Points on a hilly landscape, in no order, each with its height.
From any point a ball rolls to the lowest of the 6 points nearest to it. It stops when none of these is lower. Distance is the straight distance between rows; heights are no part of it.
J_597: [124 124 139 164 139 151 140  49 170 202]  height 161
J_441: [125 132 150 163 150 136 146  65 162 196]  height 149
J_502: [138 139 149 149 179 125 171 104 116 168]  height 376
J_665: [122 151 125 109 158 104 157 172  90 107]  height 167
J_921: [138 113 139 148 189 134 192  91  91 161]  height 168
J_650: [105 116 111 155  97 149 107 100 160 141]  height 324
J_969: [138 126 165 160 178 137 174  71 140 196]  height 176
J_620: [130  94 117 119  75 143  68 149 129  84]  height 467
J_766: [107 115 124 178 127 153 124  59 166 181]  height 179
J_245: [123 147 143 146 147 130 144  86 153 177]  height 206
J_215: [110 119 118 161 111 155 117  79 159 165]  height 233
J_186: [119 148 131 129 126 125 120 113 156 151]  height 598
J_737: [148  85 119 102  78 125  47 166 107  56]  height 582
J_115: [131 152 145 141 151 123 149 109 137 163]  height 512
J_340: [103 102 110 161  87 166  93 106 143 140]  height 359
J_175: [119 151 129 126 118 123 121 123 159 141]  height 714
J_769: [121 136 137 155 141 138 139  77 164 186]  height 107
J_810: [131 125 114  97  86 120  88 148 155  93]  height 483
J_717: [113 132 117 139  99 139 104 116 159 143]  height 469
J_689: [150 162 130  61 118  93 109 200 128  71]  height 148
J_174: [149  82 138 116  84 140  40 170  90  76]  height 585
J_187: [125 108 114 140 178 115 192 110  72 126]  height 486
J_606: [143 153 124  81 105 106 103 177 146  83]  height 221
J_787: [133 166 133  89 132  99 133 191 112  97]  height 217
J_12: [125 160 134 115 136 115 130 146 150 130]  height 49
J_413: [122 137 120 116  99 125 104 134 155 114]  height 671
J_701: [140  98 114  96  72 122  61 157 125  69]  height 555
J_156: [124 150 137 125 162 110 161 153 105 130]  height 524
J_850: [130 163 137 107 140 112 144 164 127 121]  height 416
J_398: [131  98 106 142 180 117 209  89  80 127]  height 301
J_474: [119 137 120 123 101 126 113 124 158 125]  height 674
J_643: [123  99 110 136  76 152  87 135 138 107]  height 105
J_664: [130 168 134 100 133 109 130 174 130 105]  height 283
J_670: [117 134 108 120 169 106 174 150  72 102]  height 35
J_205: [143 119 112  77  75 105  70 166 144  65]  height 452
J_803: [132 134 145 147 174 122 172 113 102 152]  height 551
J_864: [138  83 122 147 183 139 219  74  84 150]  height 128
J_648: [137 150 120  84 103 103 102 162 151  87]  height 278
J_207: [146 101 157 159 188 142 200  79 103 183]  height 26
J_602: [122 113 113 118  78 135  89 135 145  98]  height 165
J_285: [115 111 109 139  86 152  89 125 150 126]  height 396
J_249: [124  94 123 155  80 167  75 132 129 118]  height 373
J_414: [126 149 124  97 110 111 109 158 150 110]  height 428
J_823: [134 160 124  83 139  99 138 207  93  81]  height 236
J_731: [126 126 134 141 180 122 186 115  90 143]  height 151
J_477: [129  90 125 150  82 166  71 138 122 113]  height 387
J_706: [137 138 155 153 168 134 162  79 145 184]  height 212
J_611: [118 149 136 136 129 128 129 103 157 157]  height 438
J_439: [129 155 142 128 158 119 146 134 122 150]  height 828
J_40: [143  82 138 139  80 168  63 154 107  93]  height 490
J_444: [126 126 116 137 177 115 183 132  75 120]  height 471
J_806: [126 155 123  97 151 104 157 193  83  89]  height 264

For each start below, name every point that the ball comes to, in order.
J_398 | J_864 J_207
J_474 | J_285 J_643
J_115 | J_245 J_769
J_413 | J_602 J_643
J_810 | J_602 J_643

Where does a ball stop that starts at each point below?
J_205 | J_689
J_648 | J_689
J_701 | J_643
